The views of a scene show one set of named points, each view turned or mirrored, and shifted as a whole, with a little noise and some points left out.
In the rows, 128 means zero.

Scene 1
View 1
Z717: [140 117 152 124 103 107 156 116 163 186  97  99 184 119 137 136 135 107
 116 145 107 121 105 158  71 135 125]
Z330: [135 131 156 131 118 100 148 134 148 185 126 131 175 126 134 119 117 108
 128 130 101  99 135 120  73 111 128]
Z623: [140 124 132 160 104 146 144 105 186 166  76 109 169 126 120 126 123 120
 145 125  67 126 126 112  95 162 124]
Z959: [117 123 107 109  94 128 102  69 189 137 138 128 178 141 116 104 133 127
 127 118  97 156 110 124 122 149 125]
Z918: [131 151 179 124 123 103 181 141 137 201 132 150 185 138 138 141 110 108
 137 118  87  59 139  94  51  98 110]
Z837: [136 117 121 132 111 107 112 111 171 156 125 145 158 101 130 103 120 131
 136 141  85 140 132 135 141 146 126]
Z843: [147 120 111 162  96 132 122 101 191 153  96 132 164 125 108 105 123 110
 132 117  80 148 135  98 106 164 134]
Z940: [136 114 139 144 109 107 130 128 163 176 109  97 170 129 124 102 128  96
 114 134 118 133 131 134  64 122 150]
Z271: [138 116 138 135 116  77 117 143 147 173 145 137 163 117 126  87 120  96
 109 138 127 129 147 131  86 107 153]
Z533: [137 130 150 162 119 133 151 130 165 181  91 113 166 125 128 121 113 116
 147 128  75 104 143 106  80 134 130]
Z961: [130 109 128 171 128 112  97 150 159 166 116  97 143 118 121  66 111 102
 130 138 115 144 167 123  92 115 175]
Z885: [106 120 137 127 116 135 111 106 169 162 124  77 171 143 131  96 125 121
 136 130 106 135 126 136  86 117 149]
Z444: [142 143 153 142 109  92 154 141 149 184 142 152 179 148 116 109 116  82
 111 105 113  92 152  77  39 100 139]
Z893: [111 124 148  90 106  96 128 107 156 173 154  98 191 147 135 110 137 103
 104 132 138 123 107 151  60  97 140]
Z530: [129 114 119 170 109 141 107 115 183 155  96  86 159 138 112  85 122 103
 132 121 100 151 145 108  82 140 160]
Z393: [130  99 121 140  99 106 102 112 175 162 113  69 168 134 120  84 139  90
  99 139 143 168 120 156  68 126 169]
Z478: [147 130 159 148 105 109 169 135 158 195  96 113 182 137 125 129 126  85
 115 124 107 100 129 113  33 121 134]
Z431: [114 116 113 111  89 126 100  75 188 145 135  91 185 156 115  95 141 106
 107 118 127 164 105 135  82 133 148]
View 2
Z918: [134 114 165 119 111  96 115 116 104 102 176 122 118 110 140 100  93  55
 161 137 103 160  62  83 139 179 163]
Z623: [104 115 200 103  90 130  87 170  79 109 190 140 108 116 152 153 118  98
 117 114 110 152 127  96 128 135  73]
Z271: [ 93 130 147 154 114 175 148 144 122 128 172 139 115 134 142 116 117 121
 162 136 152 139  89  93 167 143 124]
Z885: [ 99 113 169 132 101 148 150 184  93 115 174 142 125 134 180 160 100 119
 156 132 147 176 120 116 122 148 104]
Z431: [ 89 109 169 138 114 150 163 185 114 122 167 161 131 141 169 194  90 140
 121 100 159 188 107 122 156 152  77]
Z530: [ 80 107 168 128  77 182 114 185 110 133 179 139 106 125 161 146 124 125
 122 126 140 183 139 107 139 140  86]
Z961: [ 82 123 151 141  84 205 125 177 111 135 178 128 106 128 161 113 132 128
 162 154 153 157 134 101 141 129 108]
Z717: [ 98 127 181 144 105 114 154 152  90 104 196 154  94 140 137 166 118 112
 149 104 113 142  95  90 124 166 123]
Z843: [ 96 116 190 110  97 156  89 169 100 124 182 142 116 118 146 150 118 113
 105 111 129 154 122  97 160 126  58]
Z893: [101 118 153 157 124 126 189 154 116 112 170 155 125 145 161 167  89 121
 163 116 150 173  77 110 145 175 136]
Z837: [105 139 185 124 126 154 118 160  84 111 178 145 128 128 156 142 111 121
 150 125 149 110 103  98 158 109  64]
Z330: [112 123 165 133 108 129 132 138 104 110 180 133 113 124 145 121 106  92
 158 133 123 150  83  91 143 160 135]
Z533: [108 116 183 113  88 133  98 156  87 110 188 127 103 113 150 125 118  87
 143 134 109 156 114  90 122 149 113]
Z478: [102 111 165 136  86 122 127 137 115 116 189 140  89 124 128 133 120  90
 133 116 100 176  94  84 134 183 147]
Z959: [105 118 186 119 129 139 135 177  97 111 164 154 148 132 170 180  85 128
 123 104 158 156 102 120 167 125  50]
Z444: [113 106 146 130 101 142 118 124 140 125 167 126 116 115 133 100 102  78
 134 133 123 185  71  88 169 179 151]
Z393: [ 68 119 157 164  92 178 173 182 118 132 183 159 100 150 155 174 124 152
 139 112 151 175 124 109 142 155 104]
View 3
Z623: [105 131 115 157 132 170 123 107 158 168 108 118 117 130 139  97  83 143
 105 138  92 101 156 107 163 114 150]
Z271: [ 98 112 168 151 160 147 119 129 181 144 138 120  63 133 178 147 163 112
 129 128  63  93 131 115 150 172 156]
Z717: [106  94 164 140 129 136 129  83 169 144  92 117 122 148 166 112 132 111
 109 138  63  97 132 106 182 145 176]
Z940: [112 110 170 142 151 148 132 120 160 135 120 102  87 147 163 117 146 123
 117 131  62 108 148 105 161 140 164]
Z330: [ 89 118 173 167 129 131 123 110 158 147 121 126 100 122 165 127 148 113
 105 124  76  75 131 124 160 155 148]
Z918: [ 69 131 190 179 105 101 126 105 134 140 118 143 119  89 152 127 152 105
  89 124  86  39 119 142 160 148 137]
Z893: [ 96  78 177 159 144 129 128 100 158 106 114 110  95 163 185 107 180  98
 133 134  74 117 113 123 187 165 136]
Z843: [104 130  97 147 160 181 120 125 169 156 127 121  89 128 142 109  91 142
 126 145  89 112 150 109 155 121 146]
Z478: [ 97 122 184 134 133 119 141 112 136 127 109 120 108 114 143 117 141 115
 100 137  60  72 137 118 163 122 173]
Z533: [100 138 154 166 121 150 125 113 147 164 117 115 113 121 144 113 113 135
  92 126  82  81 158 114 151 125 151]
Z885: [110 106 155 175 138 159 125 111 153 137 120  93  98 171 172  91 142 128
 117 125  88 131 150 109 169 143 127]
Z961: [123 135 170 164 158 175 123 146 167 161 148  85  57 157 170 130 147 142
 117 113  65 117 176  96 132 150 149]
Z393: [127  91 159 128 174 165 134 121 169 120 120  84  73 183 173 105 154 123
 138 136  55 147 151  93 168 141 166]
Z530: [121 130 137 150 158 178 130 136 151 144 131  90  80 154 149  98 117 147
 119 132  79 130 172  99 148 115 144]
Z837: [ 99 112 107 171 145 180 105 106 197 179 122 128  93 143 174 125 105 129
 127 132  94 107 137 111 161 164 141]
Z959: [ 96  96  89 167 159 179 112 108 179 137 122 122  93 158 169  93 113 125
 149 145 108 139 122 121 179 148 114]
Z444: [ 78 134 181 152 149 116 133 139 133 115 140 135  79  91 147 131 163 110
 116 134  74  63 123 139 148 138 140]
View 4
Z623: [144 158 121  94 124 143  64 129 153 139 126 159 174 107 180  99 113 115
  94 138 131 109 142 104 170 138 126]
Z431: [202 164 118  98 178 121  74 108 126 147 122 134 171 125 110 126 111 160
 132 169 129 124 132 119 146 141  67]
Z533: [139 162 141 121 102 170  81 138 154 140 125 161 183 135 180 104  95 111
 115 127 123 116 147 108 155 132 119]
Z444: [173 190 168 162  96 214  97 105 134 116 131 184 180 172 151 115 104 119
 138 145 106 126 156 126 131 145  77]
Z478: [167 151 154 122 109 197  76 121 140 126 137 169 198 170 169  99  91 113
 138 151 108 151 161 118 135 133 107]
Z918: [142 157 165 157  71 223  66 128 138 114 142 173 190 165 162 108  72  94
 137 119 125 105 173 119 114 146  75]
Z959: [170 168 113 101 159 122  65 105 125 138 122 136 151  95 115 109 119 146
 107 147 144  91 129 108 154 153  63]
Z885: [169 161 130 115 143 129  87 141 143 160 116 127 181 131 137 132  85 147
 141 138 131 118 135 115 146 129  84]
Z530: [170 185 129 109 146 128 108 129 152 158 108 152 175 127 164 122 117 147
 119 152 114 131 124 112 175 125 122]
Z330: [148 158 155 139 102 190  83 124 134 132 127 149 179 153 146  96  88 120
 138 125 125 125 149 112 130 137  80]
Z893: [186 145 145 124 144 164  73 118 118 142 129 125 186 161 104 116  77 147
 165 147 130 136 147 121 112 138  46]
Z393: [190 159 135 100 172 131 105 119 128 162 107 122 180 153 125 101 107 169
 153 163 112 171 120 112 153 120  95]
Z940: [168 159 147 118 136 161  96 122 136 149 116 140 183 155 146  97 100 142
 143 147 113 154 134 112 146 127  99]
Z271: [152 177 162 146 125 178 118 110 122 143 107 135 163 158 122  79 110 148
 148 127 116 143 122 111 141 133  70]
Z961: [148 194 152 139 131 142 142 135 146 168  92 131 167 145 151 104 112 157
 142 128 109 145 110 107 169 116 106]
View 5
Z530: [145 102 148 127 151 125  95 153 136 131 101 135 125 187 158 123 120 141
 116 110 180 164 121 157 130  94 101]
Z885: [149 115 129 100 120 154  99 144 134 124  93 134 145 187 154 120 114 134
 117  91 147 141 129 127 142 123 120]
Z717: [125 145 144  89 121 161  92 145 134 152  84 141 112 138 155 140 155 110
 112  77 133 119 140 149 125 134 146]
Z478: [ 93 119 128  86 134 125 116 134 121 153  95 126  98 134 162 135 176  99
 136  80 133 145 129 143 111 115 119]
Z623: [131 119 195 125 159 144 100 163 141 147 111 103 104 166 150 128 135 131
 118  97 143 168 144 163 149 113 131]
Z918: [ 69 117 130  79 109 137 140 109 120 155 114  74 101 130 150 125 170 110
 155  49  86 138 117 128 137 131 123]
Z271: [110 125  97 115  99 130  95 107 137 143  99 125 132 154 142 144 130 152
 121  75 156 110  87 169 127 106 110]
Z940: [127 121 120 103 123 135  95 135 131 142  89 144 122 158 157 135 142 125
 119  88 161 130 118 152 118 110 115]
Z837: [133 138 163 138 118 155  82 133 156 142 113 100 130 167 132 143 107 170
 106  81 143 125 114 182 165 117 138]
Z393: [151 125 101 108 121 134  74 148 139 129  75 181 142 176 157 142 124 130
 101 109 187 125 121 154 116 106 118]
Z431: [133 123  99 107 120 131  76 160 156 106  88 169 161 195 148 156 108 129
 103 127 155 138 140 133 159 116 151]
Z444: [ 61 104  94  97 117  99 128 110 126 141 113 103 111 145 150 142 163 118
 151  79 122 144 102 142 130 103 112]
Z959: [127 129 140 128 125 141  81 160 165 114 110 125 152 193 135 156  96 150
 105 116 136 145 138 153 187 120 161]
Z843: [122 116 173 141 155 121  90 158 151 138 116 112 114 173 144 146 123 146
 113 112 159 165 129 180 156 100 132]
Z533: [120 112 170 109 141 142 116 139 128 152 110  95 101 157 156 116 148 127
 133  74 136 157 126 151 131 114 111]

In a view up to two points have been moved. Name them for each view, in the order of its rows, or write -.
view 1 -> Z623
view 2 -> Z530
view 3 -> Z271, Z837
view 4 -> -
view 5 -> Z431

Scene 2
View 1
Z116: [ 40 109 112  95 131 101 144 123 169 137 149  97 127 143  99  98 117 211
  99 150  95  98 165 129 106  84 164]
Z7: [ 89 106 108 125 133 125 143 120 155 152 136 100  96 129 118 115 132 169
  88 136 106 112 155 122 145 113 137]
Z443: [ 67 102 128 100 119 172 109 110 137 141 131 123  82 120 128 123 110 148
 115 137  89 122 128 119 125  60 137]
Z633: [ 34  87  94 143 144 101 108 101 130 108  59  43  96 118 129 157 120 170
  78 119 110  95 118 143 104  90 117]
Z879: [ 66  92 112 144 142 156 116 123 142 107 107  96 106  91 108 145 102 165
  87 161  85 129 111 146 139  97 118]
Z579: [129 107 119 100 138 195 118 112 134 150 147 163 107  98 133 146  92 139
 130 128  89 109 119 114 135  99 151]
Z549: [ 54  92  89  94 147 114 154  93 151  98 150  94 148 131 102 112 110 223
 115 131 106  95 137 131 137  80 150]
Z138: [157 112  89 115 160 143 167 117 154 151 167 151 146 108 116 134 107 182
 115 125 108  94 147 117 163 153 160]
Z13: [ 76 108 103  79 138 119 148 103 156 141 161 122 136 141 114 108 111 204
 123 123 105  85 157 115 114  87 174]
Z726: [112 123 113  93 134 124 163 129 172 176 184 142 123 141 110  94 123 189
 108 139 103  98 182 109 135 122 176]
Z81: [162 108  90 125 145 141 171 108 145 174 163 130 103 129 132 120 140 157
 102 108 124 102 163 104 188 152 138]
Z313: [103 100  98 122 144 137 155 110 151 133 149 111 119 120 113 119 122 182
 100 134 107 110 144 123 163 117 138]
Z188: [ 69 113 106  94 142 106 134 120 158 148 135 113 131 133 115 122 107 196
 109 130 100  81 155 126  91 100 174]
Z173: [103 112 116 141 139 143 133 142 157 152 130 120 106 102 110 132 113 159
  83 159  89 120 143 134 138 132 139]
Z335: [ 92  88 106 127 142 182 138 105 139 100 149 120 115  94 106 130 105 173
 109 153  89 136 110 134 181  91 117]
Z631: [137 105  90 128 153 134 133 105 132 160 107 114 106 114 146 160 117 145
 102  96 119  82 135 116 135 141 142]
Z624: [ 89 130 133  92 123 131 155 154 186 178 196 154 123 134  92  82 114 194
 102 174  80 114 187 120 119 111 183]
Z953: [137 109  75 104 167 106 157  95 141 151 132 120 147 127 135 149 111 188
 116  87 127  59 148 113 128 144 169]
Z339: [127 109 116 121 138 170 126 122 141 159 137 141  96 104 131 140 110 139
 107 131  95 113 133 117 144 118 141]
Z552: [ 87  97  92 107 154 133 141 102 145 113 136 112 143 112 112 138 101 197
 115 128 103  93 128 130 133 102 150]
View 2
Z953: [124 188 148 143  96 240 137  79 112 158 157 158 136 103 129  89 163 130
 118 104 116 111 108 161 138 128  73]
Z138: [126 198 139 142 116 238 156  88  69 131 166 124 170 112 116  87 139 105
 110 117 106 115 136 164 142 116 113]
Z579: [165 166 125 151 125 174 135  78  82 142 173 118 172 133 100 144 132  88
 144  93 107 135 134 106 124 110 136]
Z624: [ 92 201 115 121 122 129 171 145  50 144 182 105 163  93  93 118 184  88
 100 143 101  87 139 160 156  65 106]
Z339: [136 176 153 140 142 189 138  82  75 141 168 133 158 118  89 138 134  92
 141 109 109 132 120 114 122 107 135]
Z7: [ 90 183 158 121 151 173 133  97  77 147 154 143 115  77  80 113 158  98
 131 124 110 124 115 125 141 107 110]
Z443: [133 155 125 134 144 121 117  89  91 155 159 126 123  94  78 148 153  85
 152  97 109 141 129  86 135 108 123]
Z173: [ 98 176 156 146 166 188 148 103  57 154 161 128 139  87  84 130 143  78
 136 110  99 110 110 134 129 105 135]
Z879: [102 147 137 162 184 171 124  90  71 168 140 119 106  65  80 128 131  62
 155  75  92 124 117 108 135 138 140]
Z13: [113 179 104 131 103 150 134 108 102 159 158 127 122  83 113  99 182 110
 118 109 110 110 135 144 160 108  73]
Z81: [116 213 177 108 125 233 144  73  72 108 165 150 155 113  91  89 137 119
 114 146 122 143 131 138 136 106 115]
Z549: [ 97 166  95 139 125 162 120 101  99 161 135 120  90  52 109  74 168  96
 120  93 101 118 147 142 172 138  79]
Z552: [119 163 112 154 125 187 126  91  99 166 145 126 116  78 115  97 155  97
 130  83 102 115 129 140 150 137  94]
Z633: [ 83 139 162 155 173 175  99  79 115 200 126 165  51  43  84 129 161  93
 167  70 104 123  77 103 130 150  95]
Z188: [102 172 121 144 116 156 137 114 101 180 159 137 117  77 111 118 187 104
 125 102 105  94 108 146 148 107  77]
Z116: [ 78 174 111 130 130 127 136 126  87 172 152 125  98  53  97 104 191  95
 118 113 103  96 125 146 164 102  77]
Z726: [102 206 131 115 109 166 160 117  70 137 175 127 154  99 101 102 176 108
 102 144 112 105 134 158 153  81  92]
Z335: [123 162 118 147 166 179 124  78  65 132 141 103 126  78  84 100 115  67
 140  87  97 146 158 108 150 140 144]
Z313: [103 183 140 130 143 193 134  88  74 137 151 130 123  79  92  92 144  95
 124 113 106 129 135 135 149 122 112]
View 3
Z579: [ 72 159 138 159 154 129 122 161 102 133 158  97  77  86 125 140 137 131
 168 111 152 121 150  89 114 173  96]
Z953: [ 88 131 105 141 160 117 161 146 142 152 142 115 100 174 177 124 170 119
 185 120 109 138 230  97 107 123  79]
Z443: [111 115 133 129 160 115 139 150 107 131 177 107 117  72 133 133 116 160
 139 119 144 108 129  94 131 164  98]
Z81: [103 141 136 143 204 152 110 151 128 120 176  94 115 147 159 126 216  98
 147  97 114 148 214 104 119 145  95]
Z13: [106 102 127 128 144 116 140 136 132 170 160 141 136 113 182 110 140 146
 163 160 133 114 201  89 114 138 104]
Z138: [ 89 152 128 156 161 149  99 150 133 137 151 112  97 137 159 118 182  95
 186 123 129 155 224 100 101 147  96]
Z335: [121 108 136 151 160 137  76 141 133 120 174 116  99 108 127 115 103 110
 156 106 147 145 145 103 115 193  76]
Z631: [ 98 143 103 139 175 121 162 156 128 116 155  84  91 151 143 139 165 127
 169  84 108 142 188 105 121 134  75]
Z624: [122 138 141 127 142 160  98 143 118 147 164 132 164  40 168 107 181 144
 171 181 141 136 211 103 110 124 145]
Z879: [144 107 104 132 145 126 110 143 136 100 165 105 109  93 115 120  81 140
 171 100 132 156 135 118 123 163  73]
Z633: [161  75  72 104 151  90 181 135 152 105 163 103 125 139 136 123  68 170
 160  88 101 143 140 121 138 130  53]
Z552: [111 104 115 140 141 116 126 137 142 146 152 130 107 134 158 113 110 128
 178 130 131 137 185 100 109 153  78]
Z313: [125 111 124 135 168 137 105 140 138 127 170 116 123 124 154 114 147 117
 157 118 125 146 188 107 118 153  88]
Z173: [134 139 110 131 156 148 111 151 128 101 161  97 123  84 127 123 144 132
 176 113 124 163 175 120 118 137  98]
Z116: [145  87 116 110 136 121 133 129 141 152 164 144 164  86 176 101 121 161
 164 166 127 130 191 105 120 124 109]
Z339: [ 96 152 126 146 169 138 125 159 112 115 164  88  97  97 128 137 159 129
 162 102 133 137 165 102 121 154  96]
View 4
Z13: [131 142  94  99 173 130 137 181 111  78 152 108 149 103  62 118  86  79
 177 121 123  70 105 131 139 128 174]
Z116: [142 170  79 111 192 127 137 173 119  81 168 113 179 106  60 101  77  69
 182 115  85  83 109 145 133 129 199]
Z7: [130 158 119 131 169 127 143 149 130 126 156 130 175  99  62  95 110 108
 156 117 102 103  95 146 104 121 161]
Z879: [172 183 113 141 176 147 147 115 157 150 168 110 174  92  72 100  85  76
 150 133 119 161 115 133 109 150 141]
Z631: [139 125 149 104 128 115 131 156 128 156 156 155 128  85  78 110 117 106
 135 123 133 102 101 118  93 123 123]
Z633: [187 172 126 117 125 119 134 179 187 159 176 134 156  90  68  71  75  64
 167 131  72 158 142 136  91 169 175]
Z443: [141 157 103 129 149 123 172 140 154 126 146 103 191  99  76 130  76 119
 164 131 141 130  96 135 146 166 158]
Z953: [135 115 135  80 146 124 108 184 100 117 158 148  96  88  71 111 114  71
 148 119 131  63 111 110  99 102 132]
Z339: [131 141 127 125 158 124 154 119 123 146 151 132 165  88  82 131 108 121
 136 125 153 113  84 125 119 129 122]
Z81: [ 98 124 153 130 165 137 134 148 104 128 134 138 142  96  55 100 153 133
 136 116 139  74  75 137  85  89 119]
Z726: [103 141  99 112 197 124 138 152  81  85 153 132 170 101  64 122 111 108
 158 108 122  48  76 139 128  95 164]
Z173: [142 167 114 132 187 128 142 110 118 143 172 142 179  89  77 111 104  97
 136 117 115 115  89 135 107 117 140]
Z552: [154 151 110 109 172 148 128 159 128 108 157 105 130  98  65 107  91  61
 162 131 133 108 118 122 117 130 145]
Z549: [151 162  97 113 185 159 127 183 132  80 152  84 137 109  48  92  88  53
 185 131 114 101 125 135 122 133 171]
Z579: [133 134 116 117 156 127 160 114 121 136 145 113 157  89  88 155  94 117
 139 132 184 114  86 114 143 143 113]
Z188: [146 151  91  93 168 115 131 172 114  99 170 131 157  97  75 117  75  70
 168 117 105  80 110 129 132 131 180]
Z313: [131 153 123 131 182 149 135 147 123 116 150 112 153  99  57  96 117  93
 155 123 124 103  98 137 103 116 142]
Z624: [108 163  71 119 225 122 147 127  73  77 165 128 203 102  72 135  93 103
 160 104 115  52  69 145 149  98 178]
Z138: [120 131 128 112 191 147 121 132  85 115 151 130 122  91  68 120 128  88
 135 120 154  73  87 118 105  86 112]
View 5
Z339: [157  98 117 141 162  94  84 126 168 125 148 125 127 127 104 149 126  94
 138 134 138 139 126  98 128 146 104]
Z138: [150  81  92 158 137  91  71 130 170 131 124 139 128  98 122 151 115 137
 161 160 132 163 171 134 130 189 121]
Z313: [143  97  94 128 143 107  94 122 142 135 127 137 101 143 103 128 135 124
 155 163 135 145 156  98 121 173 139]
Z624: [165  53  92 112 172  81  79  91 145 155 134 168  73 159 133 165  92 158
 122 203 127 181 169  83 110 159  61]
Z549: [133 102  56 113 156 113  87 126 109 146 112 144  72 176  79 129 150 142
 171 190 124 190 150  89 148 176 164]
Z173: [149  88 105 112 170 114 104 108 149 148 129 128 123 145  95 145 122 124
 148 148 139 135 152 107 100 134 108]
Z335: [134  86 102 121 159 104  76 123 155 122 116 138  66 144  66 128 158  80
 160 148 140 129 119 115 111 158 152]
Z726: [165  78  93 134 147  84  85 110 144 143 139 156 101 143 142 150  99 157
 134 193 127 177 174  80 130 182  89]
Z13: [152  99  65 126 161  97  82 126 120 143 134 147  92 166 109 148 126 148
 150 191 121 204 147  73 162 173 123]
Z631: [153 130 101 152 145 113 104 142 153 129 151 108 176 121 111 139 130 117
 159 127 134 149 146  98 150 157 132]
Z579: [158  92 109 151 174  80  59 134 177 115 149 130 109 123  93 164 131  78
 138 135 134 160 101 103 149 146 103]
Z552: [139 103  68 127 163 112  82 133 132 139 119 131 106 150  80 142 145 127
 170 163 126 181 141 107 149 163 150]
Z879: [134 101  96  97 184 128 102 116 138 143 120 119 102 166  52 135 155  92
 160 134 141 131 119 108 107 119 143]
Z443: [155 106 106 115 179  98  87 120 139 127 153 132  84 176  83 143 144  81
 129 150 134 155  97  58 145 130 112]
Z116: [149  93  65  95 173 113 103 106 103 160 127 148  82 193  98 142 125 160
 146 198 124 191 158  66 136 152 118]
Z953: [151 121  69 161 137 109  91 149 140 137 137 121 166 118 121 145 123 155
 172 157 122 190 169 106 169 187 142]
Z188: [153 103  65 114 176 111  97 121 117 155 135 134 119 171 102 155 122 154
 152 178 121 201 149  77 156 148 115]
Z7: [150 106 102 116 151 112 113 114 132 142 139 133 115 161 110 127 127 128
 142 163 136 140 156  74 117 154 122]
View 6
Z624: [172 107 119  56 119 134  77 183  74 158 143 159 155 100 111 106 159 113
 104 201 153 133 128 242 145 158 133]
Z633: [141 131 141 112 132 115 150  43  53 135 183 110 161 155 167 164 105 110
 116 127 176 126 138 121 111 197  57]
Z7: [150 108 140  94 134 127 103 120  79 136 158 119 148 124 135 139 122 104
 109 147 157 141 127 173 123 161 131]
Z549: [137  99 154 101 125 108 138 125  41 111 148 137 176 111 111 140 123 130
  88 198 178 110 161 173  83 191  94]
Z188: [156 111 122  76 118 126 131 126  65 140 154 138 170 139 138 120 152 132
 111 179 183 120 163 190 122 171  94]
Z631: [141 112 118 115 119 139 142 100 109 121 134  97 149 143 146 140 136 140
 128 113 157 133 159 144 125 118 148]
Z726: [158  92 130  72 124 131  92 173  89 139 140 134 154 118 118 111 151 126
 107 183 166 134 151 219 127 145 157]
Z953: [132 101 130 106 108 127 150 131 100 118 135  99 163 151 134 127 140 177
 123 151 178 118 200 173 103 127 151]
Z138: [136 107 124 113 101 133 125 157 101 121 116 112 153 102 103 136 136 164
 117 159 136 119 159 191 118 114 171]
Z335: [140 114 131 128 124 130 130 109  58 102 117 137 156  62  92 164 116  99
  93 158 123 118 104 141 112 154 116]
Z339: [155 113 104 106 123 150 125 115  96 123 118 127 147 101 123 137 148 106
 119 130 136 135 121 155 144 119 141]
Z552: [139 111 132 110 115 124 148 115  62 114 134 129 169 110 114 144 131 141
 105 172 161 110 156 162 103 160 105]
Z579: [159 106  87 105 121 159 143 115  91 104  92 145 159  85 111 128 172 104
 115 141 140 124 127 146 146 107 130]
Z313: [139 105 142 109 125 124 115 129  76 121 140 120 153 105 114 147 118 122
 102 159 147 128 136 170 110 153 139]
Z13: [152  91 132  79 128 124 129 142  63 119 138 141 175 126 121 115 155 126
  98 193 190 120 169 188 107 167 113]
Z173: [154 133 117 102 113 136 107 118  82 150 147 127 143 104 127 149 125 118
 122 139 127 133 111 180 144 146 123]
Z81: [137  89 142 110 130 133 100 150 118 115 130  94 138 120 121 136 121 128
 111 132 145 145 147 173 117 111 203]
Z879: [147 138 121 121 119 130 133  79  54 131 145 135 154  89 123 167 114 103
 109 142 127 122 100 141 129 171  79]
Z443: [167 104 108  88 145 145 127  95  65 113 126 154 162 101 129 130 158  63
 100 151 164 135 111 140 138 157  96]

In a view up to two points have been moved. Name them for each view, in the order of its rows, or write -.
view 1 -> -
view 2 -> Z552
view 3 -> Z579
view 4 -> Z953
view 5 -> Z173
view 6 -> -
